Points, in no order, along strands that fork, close into loops and pass close to each other.
(in the rows, 128 means zero)
Points whose rows are less than 122 apart are linked; no others are. Some points are linked to none.
(82): [125 117  89 145 148 104  95 142  99 104 134 170 114 135 126 130 121 137
 140 103 105 114 184 134 122 185 154 181  97 165  91 140 100  94 166 133
 107 162  70  81 117 158  49 123  72 147  79 143 170 140  96 105 133 131
 118 146 132 197]
(445): [134 122 117 140 123 110 104 104  80 100 121 177 136 103  94 138 129 140
 142 120 127 135 118 151  87 149 114 147 144 208 155 134 137 137 139 144
  62 139  79  93 106 120  90  64 132 139  68 145 138 115  85 115 121 104
 123 156 174 183]
(920): [ 87 117 102 143 150 129  88 117 145 137 168 143 153 131 145  78 138 103
 143 133  91  86 120 106 143 138 159  79 110 119  73 117  95  71 152  69
 146 170 134 135 147 169  83 152  80 107 120 149 147 108 139 113 138  98
  97 142 165  94]
(359): [158  98 134 136 157 144 151  95  98  91 101 134 100 129  88 168 138 132
 130 112 150 105  94 118 109 118 107 139 135 133 167 128 184 164 118 183
  74 155  90 114 146  78 165 100 181 109 118  91 138 126  79 169 161 124
 105 108 127 141]
(369): [ 91 139 120 144 148 143  88  90 154 138 182 130 165 119 138  80 146  88
 128 153  89  89  89 105 140 129 150  45 128 123  84 109 113  68 141  67
 151 168 161 138 164 152 102 138 108  98 130 151 134 100 149 111 125 104
 104 146 185  56]
(1053): [ 68 122  93 124 152  83  71 144 156 110 156 171 142 108 141  46 155 100
 157  96  97 100 143 120 115 134 178  79  98 133  67 116  67  90 175  67
 142 194 100 119 127 173  45 163  47 100 120 151 200  71 115 101 140  81
  79 158 179 128]
(590): [ 92 158 153  97  86 101 154 139 127 119  74 140 162  99 112 123 110 136
 120 145 157 183  96 144  98  72 105  99 173 156 171 149 145 192 101  86
 123  99 181 118  96 143 138 111 152 153 128 123 111  88 153 133 107 107
 173 193 143 129]
(700): [ 85 141 119 127 113 119 102 143 142 115 134 127 178 138 156  92 117 121
 132 150 115 130 130 119 137 138 143 108 125 101  84 134 102  96 126  65
 156 110 175 149 135 168 131 155  94 148 132 150 111 140 165 109 108 122
 142 160 126  96]
(381): [ 93 133  78 123 139  89  59 123 133  84 141 188 128  89 118  64 159 117
 151  82 102 114 154 134 105 151 159 107  92 164 100 120  79 111 194  97
 103 193  68  85 109 159  28 122  76 124  91 142 218  84  98  91 128  87
  93 169 187 179]
(1023): [ 95 159 150  92  92  87 166 143 114 109  60 143 150  95 111 140  97 139
 118 129 176 195 115 150  80  68 100 128 161 162 167 157 145 216  92 107
 116 116 151 113  92 144 131 103 141 146 117 117 126  76 147 138 108 106
 181 191 125 157]
(264): [164  93 137 133 180 146 166  95 102  80  97 124  70 120  77 169 154 124
 122 101 152 101  98 111 123 117 117 145 125 109 161 117 174 154 130 197
  80 175  78  98 166  72 164 102 178  97 133  82 156 117  79 179 180 129
 102  88 128 129]
(671): [130 144 168  96  95 140 160 145 129 145 103 117 139 131 128 155 113 136
 112 160 152 160 105 138 128 100 104 131 176 143 160 133 171 158 104 133
 122  82 179 126 123 113 173 131 166 161 143 130  83 138 151 131  97 150
 146 138 111 119]
(156): [ 99 142 159 120 112 124 136  96 132 122 127 135 167  90 103 114 143 112
 131 146 129 122  59 139 108  85 103  58 166 161 181 118 160 146 100  96
 122 142 168 130 135 110 124 101 169 117 127 124 126  87 142 144 113 100
 125 166 190  89]
(783): [147 107  96 171 148 129 113 146 135 177 153 112  87 182 155 144 100 152
 144 103  96  90 192 105 191 172 122 171  88  90  87 139  86  62 134 118
 155 122  84 131 150 182  90 176  64 120 142 114 140 180 129 117 148 149
 127 101  91 119]
(229): [119 127  73 125 140  98  67 127 112  85 137 188 113  95 110  92 147 127
 152  83 104 114 161 142 107 174 158 142  94 179 103 122  87 113 189 122
  86 193  51  69 113 157  25 108  81 142  80 134 210 112  85  92 132 108
 103 160 171 198]
(729): [185 126 151 131 134 158 170 106 124 153 137  84  86 172 147 159 142 136
 107 125 135 127 123 108 163 125 111 120 152 111 147  93 161 102 118 178
 123  86 144 153 159  67 198 153 186 128 143  90  85 153 115 140 139 166
 115  75 104 126]
(367): [ 84 132 113 129 123  80  86 123 126  91 132 170 152  95 120  79 144 121
 140 118 116 126 114 138  96 129 134 102 123 163 121 121 104 121 155  86
 102 157 118 104 109 145  59 106  97 124  86 145 170  75 124 116 121  82
 118 168 189 154]
(1051): [117 116 152 134 144 121 144  92 122  90 113 139 133  90  87 120 156 123
 135 121 134 107  74 136  98  93 111  84 132 140 186 117 163 177 104 147
 112 173 120 129 152  88 137  95 173  87 146  92 162  79 110 163 143 107
  94 129 166  98]
(1085): [136 120 154 117 131 153 149 121 137 137 131 108 122 132 145 141 143 128
 121 139 137 119 101 132 143 115 121 116 142 119 151 111 154 142 116 159
 128 122 140 145 150  98 158 138 163 126 151 105 127 129 131 150 137 150
 108 109 126 116]
(481): [ 75 119  98 138 160 110  77 121 153 131 168 149 147 120 144  61 153  97
 146 117  84  86 119 106 132 140 175  60 102 124  68 105  86  78 161  65
 151 193 124 126 150 175  63 154  66  87 125 154 173  80 136 114 142  80
  83 140 185  86]
(989): [168 113 108 143 158 141 143 178 171 189 136  80  54 137 157 120 129 138
 137  80 127 127 198 132 175 124 144 166  77  55 108 114  78 119 146 158
 209 152  70 149 112 145 127 183  80  95 191 110 165 136 136 150 170 165
 132  60  57 111]
(484): [170 108 103 158 133 130 142 108  62 120 119 155 101 172 119 207  81 155
 133 123 127 126 178 129 117 185 118 237 130 163 120 156 139 134 124 185
  74 107  71 109 114 117 113  98 114 148  89 145 109 187  86 121 129 163
 138 125  82 206]
(934): [167  91 105 160 172 141 138 141 146 169 139  99  62 155 150 147 138 131
 131  80 130 100 177 115 179 143 126 158  81  74 115 123 110 122 143 164
 161 161  68 149 139 132 134 169 113  97 168  88 165 140 103 153 184 153
 107  69  83 126]
(624): [106 150 157 103 105 140 137 166 180 144 134 106 160 127 150  91 134 116
 113 159 133 159 105 125 150 122 140  89 154  92 128 122 115 116 127 108
 167 100 199 150 136 145 157 165 128 143 152 136 108 125 180 134 119 133
 129 139 122  76]
(235): [124 163 121 134 105 145 118 138 142 143 150 104 164 165 151 124 111 126
 124 161 112 136 139 102 171 155 128 115 138  92  93 144 108  63 119  87
 154  67 196 152 143 148 162 159 124 163 136 149  72 182 163  96  93 139
 147 138  98  93]
(1092): [113 136 177  94 109 144 153 160 178 151 133 100 147 110 142 101 150 115
 114 151 142 157  93 140 138 100 136  88 158 105 155 112 127 147 124 131
 163 114 185 149 138 119 158 150 150 131 161 120 117  99 171 149 126 138
 119 118 128  82]
(739): [171 108 116 153 118 140 141  96  66 137 119 143 114 182 122 209  77 152
 125 141 129 117 164 124 129 167 111 217 143 158 122 154 145 125 116 176
  70  78  95 115 122 110 135 102 128 149  97 154  80 200  90 111 123 165
 150 122  87 185]
(205): [136 157 155  57 109 137 176 211 163 145  92  74 100  97 141 121 117 136
 113 121 163 196 178 156  96  83 152 180 119  75 148 130 121 209 122 165
 195 128 138 121  63 107 170 140 116 117 154 147 123 112 178 164 115 160
 176  83  60 117]
(695): [ 93 161 122 128  97 120  92 144 125 116 135 119 190 149 155 111  94 131
 130 159 111 141 142 113 130 144 139 119 134 105  89 151 104  87 108  76
 155  82 197 158 129 163 153 147 109 175 128 159  83 170 170  83  80 125
 165 162 108 104]
(999): [111 153 147 118 107 150 133 141 175 150 156 104 169 144 153  94 138 111
 117 159 122 148  95 112 162 131 126  72 156 103 120 121 110  79 127  91
 163 100 206 155 156 135 164 163 145 147 142 142  87 137 177 124 104 133
 124 133 133  69]
(503): [157 107  97 160 144 128 122 122  72 117 132 161 108 161 122 179  95 153
 138 119 114 123 182 134 122 194 133 221 114 170 110 150 120 106 142 168
  89 125  68  94 114 135  84 105  92 153  76 149 123 175  85 110 132 154
 131 132 108 205]
(805): [ 92 118 132 146 146 101 106  93 130 100 138 163 149  78 105  87 164 110
 149 124 103  92  84 125  97 121 136  71 122 154 144 102 119 132 129 105
 118 192 112 118 150 119  72  89 127  72 113 127 183  66 120 136 136  80
  91 143 207  95]
(181): [183 121 151 112 121 154 174 123 124 148 115  93  85 166 142 168 136 141
  98 123 154 140 131 119 145 113 109 145 151 112 148 101 174 135 117 184
 117  80 140 141 139  75 202 145 188 134 144  94  84 154 122 144 134 170
 126  73  85 143]
(830): [159 128 127 118 139 144 153 180 179 185 130  87  80 127 154 113 126 135
 129 107 130 142 185 134 169 125 156 160  91  57 108 122  79 128 141 151
 217 133 106 144 112 145 135 181  90 105 178 118 154 131 152 145 154 163
 144  71  58 106]
(231): [123 143 106 140 109 117 108 181 138 164 130  98 115 180 156 149  87 148
 133 104 110 147 214  85 167 167 162 181  88  46  82 174  82  86 114 121
 172 106 135 141 127 192 127 179  50 146 146 117 131 197 159 105 104 134
 173 119  50 141]
(223): [173  95  97 158 177 147 123 160 163 188 148  85  49 153 154 130 143 139
 141  73 123 107 190 117 187 137 130 149  77  58 111 109  89 100 142 160
 189 162  59 156 133 144 127 181  88  88 190  87 168 136 117 150 185 156
 105  56  77 111]
(786): [104 149 137 141 139 153 105  82 153 139 182 117 166 122 136 100 153  83
 123 165  97  94  79 114 144 121 132  40 145 126 113 105 126  72 131  82
 145 157 166 139 174 132 127 121 142 104 137 150 116 110 160 123 112 118
 105 143 184  47]
(15): [158 131 159 125 137 156 162 112 143 157 151  86 105 162 153 142 153 130
 113 133 129 125 114 116 161 121 120 103 148 110 150  91 147 101 119 169
 140 105 156 164 166  78 187 154 179 116 157  95 101 135 129 142 134 159
 108  82 117 107]
(817): [122 101 104 155 157 113 108 138 110 118 142 161 116 140 136 131 121 139
 141 108 114 102 160 130 130 175 144 174 102 149 100 132 102 101 156 130
 120 154  79 100 130 152  64 132  78 132  87 134 161 132 107 124 141 133
 110 129 129 173]
(1113): [ 90 130 144 136 132 117 114  85 130 112 139 145 166  84 107  98 153 110
 137 143 114 103  63 128 101 107 117  61 142 159 162 109 142 138 114  99
 119 171 143 126 145 113  96  89 148  87 118 129 151  79 136 139 122  91
 108 155 203  84]
(483): [114 110 141 150 168 124 130  91 131  93 135 139 132  94 107 111 170 114
 142 127 124  86  84 130 117 122 136  84 120 131 155 104 141 150 124 146
 121 191 104 137 167  97 122 108 145  73 148  97 177  82 114 157 158 109
  83 116 171  77]
(1041): [130 146  75 170 128 128  73 151 120 162 157  95 130 196 155 134  89 148
 144 116  85  97 207  94 178 184 142 151  83  79  62 163  79  16 124  81
 161  77 141 153 148 187 114 179  57 147 143 128  89 214 140  69  97 120
 155 119  88 105]
(557): [116 130 162  97 105 118 164 128 134 124  83 132 138  76 100 134 139 127
 124 130 165 158  79 152  94  69 102 102 150 155 193 129 168 217  94 133
 127 135 154 136 113 105 148 105 184 115 142  94 140  77 126 156 124 108
 133 150 148 132]
(361): [172 109 126 135 153 149 160 146 156 165 128  86  62 141 151 142 145 134
 116  96 150 129 169 127 163 123 137 164  91  69 124 115 122 147 138 170
 172 134  92 148 122 115 159 162 133 106 170 101 144 140 124 158 169 162
 122  65  71 136]
(731): [126 127 168 101 120 135 159 125 138 120 101 118 130  83  98 127 160 117
 120 131 160 143  76 147  99  72 115  86 149 143 198 115 180 190 107 148
 132 140 157 142 135  89 164 116 191 111 164  90 131  79 122 161 133 119
 119 122 145 110]
(225): [145 135 130 141 125 156 135 126 144 169 157 102 123 166 161 138 120 139
 130 134 111 112 143 107 198 154 122 134 121  97 108 128 104  74 123 117
 154  94 144 145 160 141 136 173 119 134 143 117 108 169 152 121 122 150
 127 109 106 101]
(1037): [163 132 167  90 111 146 185 156 148 152 103  84  92 139 146 154 135 145
  99 128 163 163 139 140 121 100 120 156 143 104 149 112 171 168 118 174
 142  84 160 143 117  90 197 141 173 137 163 111  92 132 147 153 128 165
 134  74  82 141]
(1060): [162  93 110 151 135 134 133 105  71 105 109 166 109 133  97 178 105 147
 140 113 146 116 125 141  83 159 104 187 146 186 151 145 160 153 127 183
  51 133  67 101 118  91 133  78 145 132  86 127 125 146  67 140 146 130
 112 129 122 193]
(467): [102 110 133 158 165 115 107  88 126 101 149 155 138  88 110  96 167 109
 149 122 104  76  91 124 109 140 150  83 116 148 137 104 123 126 130 122
 128 200  95 122 167 113  86 108 123  68 130 115 187  74 114 144 149  96
  77 121 190  81]
(163): [149 154  88 169 128 146  88 139 124 173 172  90 130 193 149 138  96 142
 133 133  95  97 184  93 194 178 128 134 101  89  68 154  84  12 120  78
 151  63 145 148 152 169 131 173  82 146 140 134  72 211 139  73  99 134
 154 120  91  95]
(252): [113 150 143 125 127 159 121 107 167 149 178 105 166 137 148 106 146  97
 117 166 110 120  79 107 161 126 124  55 155 117 118 112 128  68 127  92
 153 132 194 151 166 126 148 142 149 126 141 145  98 126 170 120 106 132
 112 138 157  59]
(210): [ 78 135  78 117 138  72  57 152 145  81 143 181 141 110 140  49 147 113
 158  86  96 118 179 133 100 142 173 105  86 151  69 127  64 103 189  76
 121 177  92 110 113 173  40 153  49 131 118 152 203  84 113  81 122  91
  96 169 162 166]
(487): [137 117 157 113 136 134 155 105 124  99 103 125 122 100  89 143 158 122
 121 123 155 125  77 134 102  87 110  96 146 132 193 111 185 179 106 165
 106 149 133 132 146  78 171 111 193 104 153  82 132  94 107 169 144 122
 109 117 146 115]
(238): [150  90 129 149 188 131 155  93 114  74 112 133  84 110  78 149 164 120
 132 100 141  93  95 112 123 125 129 128 109 106 155 117 147 151 135 181
  96 200  73 101 170  82 148 104 162  83 139  83 177  98  79 176 186 122
  91  91 141 110]
(515): [108 141 148 104  96 101 171 128 112 114  69 153 137  86 102 150 114 135
 120 124 174 168  94 155  84  75  89 129 155 177 180 144 161 227  92 126
 111 123 144 120  98 124 130  94 168 129 119 104 130  76 124 153 118 108
 151 167 136 160]
(335): [141 169 142 122  98 144 144 148 155 155 141  92 140 169 155 132 109 137
 115 154 120 151 133 102 179 148 126 128 150  93 117 139 112  75 117 119
 154  56 197 148 147 135 170 169 137 163 143 137  65 177 169 109  87 149
 148 118  90  95]
(440): [152 143 151  96 128 148 165 179 182 174 129  81  97 118 153 110 142 131
 115 117 135 157 160 144 151 110 156 150 114  64 123 116  93 147 142 156
 207 114 137 150 111 117 163 165 120 108 171 127 134 111 160 157 148 160
 134  73  72 103]
(539): [140 133 159  81 102 130 169 168 136 131  76 108 106  98 130 150 120 133
 110 136 182 182 138 162  95  83 116 157 139 130 167 131 165 223 103 157
 140 118 141 127  93 115 168 126 153 135 158 119 117 115 151 153 121 142
 158 116  93 145]
(1044): [114 140 171 109 110 135 149 112 139 130 118 120 157  95 113 122 152 112
 122 150 140 130  63 144 113  81 109  65 170 153 193 117 171 152  98 126
 132 131 172 143 145  92 151 110 186 124 148 106 120  91 141 147 114 118
 120 149 166  90]
(1086): [119 129 175 100 132 152 148 154 175 151 137  92 126  98 141  96 167 112
 115 136 142 150 102 144 131  91 151  89 143  95 161 102 125 155 133 159
 183 133 165 163 141  94 167 140 158 105 176 106 134  79 150 161 148 139
 111  90 128  81]
(261): [129 104 115 156 140 126 131 131 116 135 133 144 111 158 144 153 104 144
 134 120 120 103 157 122 146 165 132 185 108 128 104 137 112 115 135 136
 129 135  92 118 136 146  91 140  90 130 108 130 143 150 110 130 143 147
 120 121 102 154]
(776): [118 144 146 120  97 126 134 118  81 127 114 143 179 136 107 153  94 126
 122 172 135 148 109 134 105 109 101 117 176 168 138 160 156 133 101 101
  92  64 172 119  98 132 157  99 149 179 110 166  53 157 136  92  91 126
 184 183 136 129]
(178): [121 147 130 126 101 121 111 107  87 118 136 149 194 130 103 135 108 111
 116 176 126 145 101 135  93 113 100  93 158 176 121 151 148 118 109  73
  86  69 171 131  96 137 150  88 147 176 106 183  52 152 132  74  98 106
 173 186 173 125]
(1117): [136 141 140 117 113 134 149 160 151 154 118 104 115 149 153 141 112 141
 116 137 130 151 159 114 166 142 145 163 119  82 112 144 109 128 118 134
 163  94 156 138 133 155 143 164 108 145 148 127 124 163 166 125 121 161
 154 118  77 119]
(218): [123  96 130 130 160 132 139 137 144 103 113 120  99  87 108 119 165 110
 131 104 159 122 108 144 119  96 147 119  99  95 151 116 129 184 133 171
 153 195  91 134 129 101 139 127 139  77 161  92 181  79  98 178 174 123
 108  89 122 120]
(949): [124 132 104 133 121  88  93  92  96  91 122 182 147  74  78 109 147 131
 147 111 111 138 111 149  85 140 108 119 136 218 158 121 130 129 149 124
  60 160  92  87 102 128  69  44 142 132  62 147 163  93  84  99 120  76
 125 167 212 188]
(995): [112 136 123 138 120 106  92  91 107 109 159 159 169 110 100 100 135 111
 131 158 106 125  90 137  88 128 116  79 137 185 129 129 137 107 134  83
  86 125 133 114 107 136  97  72 133 138  84 173 108 114 115  94 113  76
 141 170 208 136]
(1032): [136  97 138 140 179 131 149 111 131  81 102 126  96  93  82 123 172 115
 126 105 150 111  95 132 121 102 139 110 104  96 164 112 143 174 132 177
 124 206  85 117 155  87 149 113 152  73 164  88 181  78  90 181 181 119
  93  90 139 108]
(874): [ 94 145 144 112  97 110 133 112 119 121 107 147 179  99 104 113 122 123
 131 146 144 146  70 138 102  85 100  77 170 166 161 136 151 159 109  74
 115 111 172 124 107 130 123 102 158 145 107 132 110  94 145 129 110  97
 149 191 175 118]
(668): [136 127 155 111 107 149 151 132 133 142 114 112 126 136 140 151 120 140
 114 149 146 137 110 134 142 111 111 137 155 132 148 125 155 149 108 155
 125  95 155 137 137 114 158 137 161 149 139 119 105 147 143 142 115 158
 131 124 106 124]
(892): [117 127  89 134 136  99  79 131 102  84 136 178 128 111 113 106 132 137
 147 104 108 127 161 141 105 169 145 152 111 175 105 131 101 108 174 123
  91 155  72  82 104 153  45 104  88 153  73 147 176 124 100  96 125 111
 121 159 159 196]
(620): [167 101 122 129 120 142 164 109  85 116  88 134  97 153 113 196  97 147
 121 126 163 125 130 131 108 122  95 190 151 155 141 139 186 181 109 187
  72 103  98 115 118  93 170 110 169 143 121 115 100 159  94 151 133 162
 132 115  84 175]
(798): [105 158 124 129 101 107  87 121  98 107 140 148 205 135 123 113  99 110
 123 175 110 147 112 138  88 118 117  93 143 165  97 148 127 107 105  58
 107  65 187 152  98 148 151  94 131 183 114 179  57 159 145  63  79 107
 175 181 160 116]
(907): [ 91 125 107 129 134  86  83 126 133  87 133 179 141  88 115  83 153 119
 138 100 119 121 130 136  99 135 141 110 114 166 120 122  87 127 167 105
 102 178  89  93 118 146  35 107  84 115  84 132 199  72 112 119 133  88
 100 162 184 167]
(217): [139 106 115 145 130 115 127 120  83 100 103 169 116 115 103 158 116 149
 139 112 146 128 120 146  78 149 105 178 141 191 153 143 144 165 123 163
  76 143  74  98 109 109 103  82 136 130  86 121 146 120  84 144 129 121
 115 147 139 187]
(304): [109 131 114 143 133 144 105 114 134 141 166 127 157 151 145 106 119 114
 129 154 100 105 116 110 159 146 136 103 122 118  82 130 111  70 138  75
 142 115 158 137 144 156 118 147 109 135 112 153 105 150 147 107 125 122
 125 144 142  98]
(900): [176 104 124 126 130 145 171 131 118 127  93 103  68 153 139 183 119 145
 112 110 166 136 153 130 134 124 114 190 115  99 138 124 170 179 121 190
 114 115  98 128 119 101 174 136 159 129 147 106 117 166 115 159 147 166
 130  81  64 168]
(36): [180 109 121 131 142 144 172 138 136 139 111  94  63 148 148 166 133 138
 110  99 157 130 164 131 151 129 126 180 100  80 125 123 145 165 128 182
 138 125  90 135 118 106 168 153 147 118 155 105 134 152 118 159 161 166
 127  72  67 159]
(832): [156 115  81 150 148 121  99 124  78 108 135 169 106 147 117 160 104 149
 141 106  99 116 197 139 122 208 149 212 103 176 104 145 111  89 162 159
  91 143  57  84 114 150  61 105  89 162  69 149 146 176  83  93 131 147
 132 140 125 214]
(894): [123 103 142 115 138 136 139 148 159 123 114 116 110  91 131 117 151 120
 123 129 160 142 112 150 127  94 142 120 110  98 152 112 128 191 128 162
 163 168 113 145 120 112 136 136 133 100 160 107 172  92 123 169 161 132
 114 101 115 118]
(496): [127 123 163  88 119 148 154 171 171 139 111  95 111  88 135 107 153 125
 113 134 167 162 115 160 117  79 141 115 129  95 160 107 130 190 129 158
 173 138 141 147 106 102 162 134 148 106 168 112 142  85 148 169 145 141
 123  95 108 111]
(68): [100 121 129 138 132 135 109 111 125 126 151 137 155 127 140 110 129 118
 134 152 114 105 101 124 138 133 130 103 136 134 114 124 126 106 132  97
 125 132 143 123 137 140 105 127 117 130 104 149 123 130 139 124 128 120
 124 148 157 107]
(342): [155 131 166  75 114 142 181 177 148 136  87  91  93 101 134 145 136 137
 106 119 179 173 146 158 102  85 123 166 131 106 156 127 168 211 118 170
 147 111 146 135  91  94 195 129 162 124 163 119 104 116 147 163 133 161
 143  85  82 145]
(32): [154 106 119 150 133 141 147 116 104 140 128 127 104 170 147 173 100 152
 125 126 129 105 151 119 153 152 119 190 117 124 117 135 137 127 118 152
 114 107  98 132 141 127 126 139 125 132 119 121 119 175 109 132 138 164
 124 112  82 157]
(257): [130 160  95 154 120 147  94 123 132 155 164 103 161 172 152 123 101 123
 130 147  92 106 157  99 178 166 132 119 108  97  64 150  88  30 122  67
 159  72 169 156 148 164 142 162 105 153 134 149  69 193 147  76  98 129
 147 136 106  94]
(59): [155 152 147  75 122 145 176 199 171 160 104  69  92 108 153 118 126 136
 113 113 143 176 180 149 121  95 164 185 104  62 132 123 105 180 136 163
 213 119 130 133  77 101 168 152 114 109 159 142 126 118 172 162 127 169
 155  62  47 114]
(1012): [112 142 133 130 110 109 104 100  91 113 142 160 184 119 100 117 115 110
 123 162 117 140  91 138  86 115 102  84 154 186 127 140 147 120 118  76
  84  96 150 122  94 140 120  74 145 157  90 177  79 126 122  92 107  90
 159 182 190 133]
(562): [140 143 146 120 108 144 149 149 156 159 136  99 124 158 162 136 119 135
 121 145 128 145 137 116 175 145 128 139 140  95 120 127 114 101 122 131
 162  86 166 143 146 133 153 166 133 144 150 126 106 161 163 124 117 157
 137 113  95 104]
(580): [131 146 162  89  87 133 173 147 122 135  77 119 128 119 123 168 109 140
 110 149 172 174 115 145 100  84 105 151 168 152 166 140 178 202  94 147
 117  90 164 121 109 120 168 121 170 153 146 116  95 126 147 138 101 140
 159 141 101 140]
(509): [125 142 147 113  99 138 143 122 102 134 109 133 161 145 120 164  97 139
 119 167 141 146 113 132 125 109 103 138 177 151 146 153 162 141 106 125
 101  70 171 119 116 122 158 116 153 173 126 152  67 161 141 113  93 143
 168 162 117 129]
(153): [116 115 140 133 131 148 128 115 138 137 145 123 140 128 145 125 134 121
 133 146 124 104 102 123 149 126 127 111 138 126 133 118 130 122 127 131
 134 139 136 138 147 125 125 136 135 123 129 123 133 128 139 138 134 137
 113 129 142 106]
(820): [123 137  87 160 119 114  87 177 136 167 139  98 120 190 160 139  85 151
 144  99  96 119 217  82 176 176 155 168  82  59  70 167  74  48 120 104
 167  99 128 145 141 196 112 184  36 143 148 118 119 203 145  92 110 128
 162 120  65 128]
(810): [104 124 111 140 141 121  83 105 111 112 167 156 159 132 128  96 129 117
 133 146  90 104 110 125 115 152 146 102 116 152  86 126 113  82 152  79
 109 134 126 117 120 149  90 114  97 135  89 170 122 127 120 102 121  94
 121 150 178 124]
(1009): [101 148 106 124 119  75  88  87 118  88 130 182 161  75  85  74 158 122
 148 117  98 139 100 140  82 122 113  80 133 200 153 116 127 126 155  89
  80 167 115 101 106 139  66  56 139 119  68 150 167  64 103  98 112  56
 120 176 227 164]
(804): [116 134 109 134 135 108  65  91 112 109 177 160 153 115 106  87 143 102
 135 149  84 115 104 139  99 150 145  83 115 179 100 113 120  85 154  84
  87 150 114 105 118 146  76  78 117 132  81 175 129 112 104  87 118  69
 120 149 210 135]
(915): [ 80 140 114 122 120  72  88 106 134  89 128 177 164  88 103  63 152 114
 143 117 109 130  94 132  83 110 121  74 126 175 133 120 111 128 148  76
  99 158 128 114 108 143  62  86 119 113  79 149 164  55 122 112 119  68
 116 179 214 145]
(932): [172 109 127 131 118 143 170 117  99 128  91 124  86 170 137 195  98 150
 115 122 156 132 145 125 129 130 100 196 135 125 134 133 172 175 116 184
  94  98 103 127 127 101 168 130 158 143 130 119 105 175 110 148 129 171
 135  97  71 176]
(197): [ 90 158 124 128 100 112  86 135 105 106 129 139 201 142 143 112  94 128
 127 159 113 140 127 127 106 129 134 112 142 132  93 146 115 100 105  71
 132  81 190 157 110 153 149 123 110 177 124 166  75 163 161  78  74 120
 170 173 128 110]
(188): [137 148 125 124 115 123 140 180 159 166 123  91 110 160 159 145 101 142
 120 116 125 164 198 102 165 148 158 174  95  52  97 160  86 118 118 139
 184 110 142 136 115 177 137 171  69 142 154 123 134 176 168 119 119 148
 173 108  49 123]
(179): [175 111 126 146 120 154 156  93  94 140 127 128 104 174 132 193  92 148
 123 132 135 109 143 117 151 150 102 184 147 134 128 135 154 127 115 172
  88  83 102 136 138 101 156 130 154 139 115 126  97 189 100 124 134 171
 131 107  82 162]
(1016): [130 133 118 146 136 156 117 112 146 161 171 107 134 155 156 121 124 121
 132 140 103  99 129 102 184 152 125 109 121 104  96 126 104  60 132  93
 155 114 148 144 159 151 126 167 112 126 127 133 111 157 151 112 123 140
 122 121 126  92]
(1034): [158  97 127 139 132 142 151 100  78 110  97 148 104 138  95 185 112 141
 127 116 157 113 105 130  94 128  93 172 155 161 157 140 183 173 114 179
  61 128  85 113 124  85 163  94 169 130 103 110 116 144  77 162 144 132
 118 121 111 171]

A piece is all that can be reached along the links. How many separate loops has the piece of each point below (a circle has one, a figure eight two, a Y none), and how many tips (points with one link)?
(235) | loops 5, tips 0
(731) | loops 2, tips 0
(1053) | loops 3, tips 1

How many points has the smallest loop of links through each point below? Write 0 if it is on no loop.
(671) | 10
(156) | 8
(1060) | 19
(32) | 9
(68) | 11

Name the points in between on the shortest way along the links from the first point to the second, in order.
(739), (1032) | (179), (932), (620), (1034), (359), (264), (238)
(1117), (178) | (562), (335), (235), (695), (197), (798)
(695), (15) | (700), (304), (68), (153), (1085)
(700), (820) | (695), (235), (257), (163), (1041)
(580), (798) | (671), (509), (776), (178)
(915), (496) | (1009), (949), (445), (217), (1060), (1034), (359), (264), (238), (1032), (218), (894)
